Each scene shows the same named points in several views. A view is turned or mirrored, and shifted as a whole, has a little noise and may leave points out.

Scene 1
View 1
q217: [  1  -9 -19   0  -4   7   8   0   9  -1  -2  -4  14   2   7  11   6  19
  -5  -5 -10 -19  -1]
q363: [ -5   1  -6  -6   8 -16   3   3   9   1  14  -8 -15 -13   4   6   8  -3
 -13  -1  -3  13 -15]
q445: [  0  -3 -10  10   7  -4   7   5   5   4   7  -2  -4  -9   5   8  14  11
  -7  -8   0  -2  -1]
q290: [ -1  -6 -15  -7  -3   1   7   1   9   0   1  -3   8   1   6  10   3  10
 -10  -2  -9 -11  -5]
q630: [ 17   4   5   3   4 -22   0   8  -4   2 -14  17 -15  -5   0  20  -2   0
 -28   0  -4  15  10]
q197: [  0   1  -6   0   6 -15   5   4   6   1   7  -1 -14 -12   5   9   9   0
 -12  -3  -2  11  -7]
q231: [  1   4  -1   7  13 -21   2   6   5   6  12  -2 -25 -19   3   7  15  -3
 -14  -6   4  22  -8]
q896: [ 13  -4 -10  -3  -8   1   4   2   4   1 -20  12  11   9   3  20  -6  16
 -21   0 -12 -16   9]
q105: [ 18   6   5  -1   1 -21  -1   7  -3   2 -15  19 -13  -3   0  22  -6   0
 -32   3  -5  11   9]
q910: [ 20  -3  -9  -9 -14   1   4   3  -1  -4 -31  19  18  15   1  26 -17  16
 -29   5 -17 -17  17]
q280: [  5  -7 -17 -12 -13   6   7   1   7  -2 -13   2  19  11   4  18  -8  17
 -14   4 -15 -21   2]
q249: [  3 -13 -18  29   6  15   9   2   4   8  -5   2  15  -3   7   8  24  30
   4 -21  -1 -25  15]
q146: [  4   3  -1   2   9 -20   2   6   6   2   7   0 -19 -14   3  10   9  -1
 -16  -2   0  17  -6]
q318: [ -2  -6 -15   0   1  -2   8   2  10   2   5  -5   2  -5   7   8  11  11
  -5  -5  -5  -7  -4]
View 2
q197: [ 10   4   8   1   2 -10   7  -3   2 -15  23   5  -3  -8  -3 -12   9  -6
  -6  -7   4   5   2]
q318: [ 13  -7   2  16   4 -11  14   1  10 -10  11   0  -2   3   4  -4   1   4
 -14 -11   7  -1  -5]
q146: [  7   8   8  -3   1  -8   4  -4   0 -18  26   7  -3 -12  -3 -12  11  -8
  -4  -5   2   7   7]
q280: [ -2 -21  -6  14   3  -2  19   9  28   5  -2   3  14   9  24  15 -10  -2
 -19 -10  -3   8 -15]
q445: [  7   4  -6  11   2  -1   9  -2   3 -12  17  10   5   1  -9  -4   5  -1
 -14  -5   5   0   4]
q231: [ 11  13   8  -4   1  -8   2  -7  -6 -22  30   7  -5 -10 -12 -16  14  -8
  -4  -3   5   5  11]
q217: [ 10 -14  -2  23   2 -11  19   4  20  -4   2  -1   3  10   9   4  -5   8
 -18 -11   7  -1 -13]
q290: [ 11 -12   5  15   2 -13  16   3  15  -8   8  -1  -2   4  12   2  -1   2
 -14 -12   5   3 -11]
q896: [ -5 -15  -6  11   4   3  16  10  25   2   5   7  15   5  21  10  -8  -6
 -15  -7  -5  10  -6]
q630: [ -9   6  -4 -10   3   7   5   3   7  -9  24  14  13 -10   4  -2   6 -19
  -6   1  -8  16  10]
q910: [-15 -20 -12   5   4   9  17  12  31   8   2   9  23   2  32  18 -10 -13
 -15  -5 -13  16  -8]
q105: [-12   2  -3 -11   3   9   5   4   9  -7  24  15  14 -12  11  -1   6 -22
  -4   1 -12  17  10]
q249: [ 11  -7 -22  37   4   3  19   5  10  -4  -1  10  12  20 -15   6  -7  16
 -31  -6  15  -9  -5]
View 3
q630: [ -9  23 -23 -12   3  -8   1   0 -16  -1  17  23  14 -12   2  -4 -17  -9
  21  -8  22   6   5]
q249: [  3 -13  -6 -18   9  -2  17   3 -13  12 -13  29 -13  -8 -20  -3   5 -15
 -20   1  24 -34  24]
q197: [ -6  10  -3 -18  -8   5  -6   0 -12   0   2  15   6   6  -7   7  -8   1
  12  -1  27   5  14]
q280: [ -9   6 -16 -24  -1  -9   8   7 -16   2  -8  25  11 -21  -9 -21   8 -12
 -14   5   3 -40   7]
q363: [ -6  10   3 -21 -16  10 -11   0 -11  -1   0  11   8  11  -6  11  -6   6
  11   1  24   5  16]
q231: [ -6  13  -5 -15  -6   7  -7  -3 -11   1   8  15   4  10  -7  15 -16   2
  20  -8  35  19  17]
q318: [ -5   0   0 -22  -8   4  -1   1 -11   3  -7  18   1   3 -12   1   1  -4
  -5   3  20 -15  16]
q290: [ -7   3  -3 -24  -9   4  -1   3 -13   1 -10  17   7  -3 -10  -3   5  -3
  -6   6  13 -23  13]
q146: [ -6  15  -5 -16  -8   3  -5  -1 -13   0   8  16   6   5  -5  10 -12   1
  17  -4  30  12  13]
q105: [-13  25 -23 -13   1 -10   0   3 -17  -1  18  22  17 -15   2  -8 -14  -8
  20  -6  17   3   0]
q896: [ -9  12 -15 -21  -2  -7   2   4 -16  -1  -1  24  11 -14  -5 -13   0  -8
  -1   1  11 -22   7]
q217: [ -5  -3  -2 -24  -4   2   5   4 -12   3 -14  21   0  -6 -14  -7   8  -7
 -13   6  14 -31  16]
q910: [-14  18 -25 -22   3 -16   9   8 -18  -1   4  28  18 -31  -1 -29   2 -15
  -2   4  -2 -35  -4]
View 4
q445: [  8 -20  -3   7  -8   7 -13   2   1   3  -4  -5  -2  -7  -5  11  15   8
  -9  -9   2  -1   6]
q363: [  3 -12   1  21   2   0   1  -5  -2   6   0   2  -5  -1  -7  12  11  -6
  10  -6   1   8  18]
q249: [ 11 -32  -8  -8 -14  19 -39  13  -1  -3  -5 -12   8 -19  -3   7  21  27
 -26 -11   4 -14  -9]
q280: [  7 -33   4  -5  19   9 -22  13   3 -27 -29  -3  -2 -10  18   0  19  10
  -6 -12   7 -10 -18]
q318: [  6 -23   0  11   4   9 -18   3  -3  -2  -5  -2  -3 -10  -3   9  14   6
  -2 -10  -1  -3   5]
q146: [  5 -10  -1  13  -8  -5   8  -3   3  12  -4   0  -6   5  -2  10  13  -3
   2  -5   8  10  15]
q105: [  9 -11  -1  -6  -7 -12  16   4  13  -1 -27   0 -11  13  17   2  16  -4
  -5  -7  21   9  -2]
q630: [ 11 -11  -1  -5 -11 -11  14   5  11   2 -22   0  -9  12  13   3  18  -1
  -5  -6  21   7   0]
q910: [ 10 -30   6 -15  18   0 -11  16  11 -29 -43  -1  -7   0  28  -5  19   5
  -8 -11  17  -5 -23]
q217: [  5 -32   2   8  10  14 -30   8  -3 -14 -10  -4   1 -16   2   8  16  10
  -5 -11  -3  -7  -4]
q896: [  8 -27   3  -7  11   4 -15  11   7 -19 -30  -2  -5  -5  18   1  19   8
  -9 -11  11  -5 -15]
q197: [  7 -15  -1  12  -5   0   1  -1   1   6  -5  -1  -5   1  -3  10  12  -2
   2  -5   3   6  12]
q231: [  6  -7  -5  13 -17  -5  10  -5   3  17   2   0  -7   6  -7  12  12  -4
   0  -5   9  10  20]
q290: [  6 -23   4   8  10   5 -11   4   0  -9 -15  -1  -5  -6   6   6  14   2
   1  -8   3   1   0]
View 5
q445: [  0  -1  10   6   7   2 -18  11   2  -6  -9  -6   3  -3  -8   4  -4  18
 -16  -7   1  -7  -6]
q280: [  0   0  11  -7  39  -1 -33  -1  -5  -8  12   8  12 -15 -17  14   2   2
   8   2  10 -25  -5]
q896: [  2  -4  15  -6  33   0 -26   1  -6  -5  10   1  10 -14 -16  12   9   8
  11  -2  10 -24 -10]
q363: [ 13   0 -12   2  -6  11  -4  12  12  -6  -9  -7   0  -4 -17  -2   2  20
 -21 -13   0  -8  -9]
q105: [ 21 -22  12  -1  11   6  -5   6  -5   3   7 -14   1  -9 -13   3  25  26
  11 -17  10 -22 -24]
q146: [ 15 -10   0   4  -7   9  -2  13   5  -2  -8 -13  -2  -3 -12  -2  10  26
 -16 -18   0 -11 -14]
q910: [  7 -12  15 -10  44  -2 -28  -6 -10  -4  19   2  12 -19 -16  14  16   4
  25  -2  16 -32 -13]
q318: [  0   3   2   2  13   3 -21   9   8  -9  -5  -1   4  -6 -12   6  -6  11
 -17  -4   1 -10  -3]
q249: [-22   2  36  10  24  -7 -39  10 -11  -8 -12   1   5  -7   0  15 -16  13
 -14   3   1  -6   5]
q231: [ 18 -11  -3   6 -20  12   7  19  10  -1 -13 -19  -6   3 -10  -8  12  34
 -23 -22  -2  -5 -17]
q630: [ 18 -23  14   0   6   6  -5   7  -4   1   4 -17   3  -7  -9   1  22  27
   6 -18   9 -20 -23]

In a view up to two points have been moved. Name them for each view, in the order of its rows, or write -.
view 1 | q280
view 2 | q445
view 3 | q249, q896
view 4 | q290
view 5 | q231
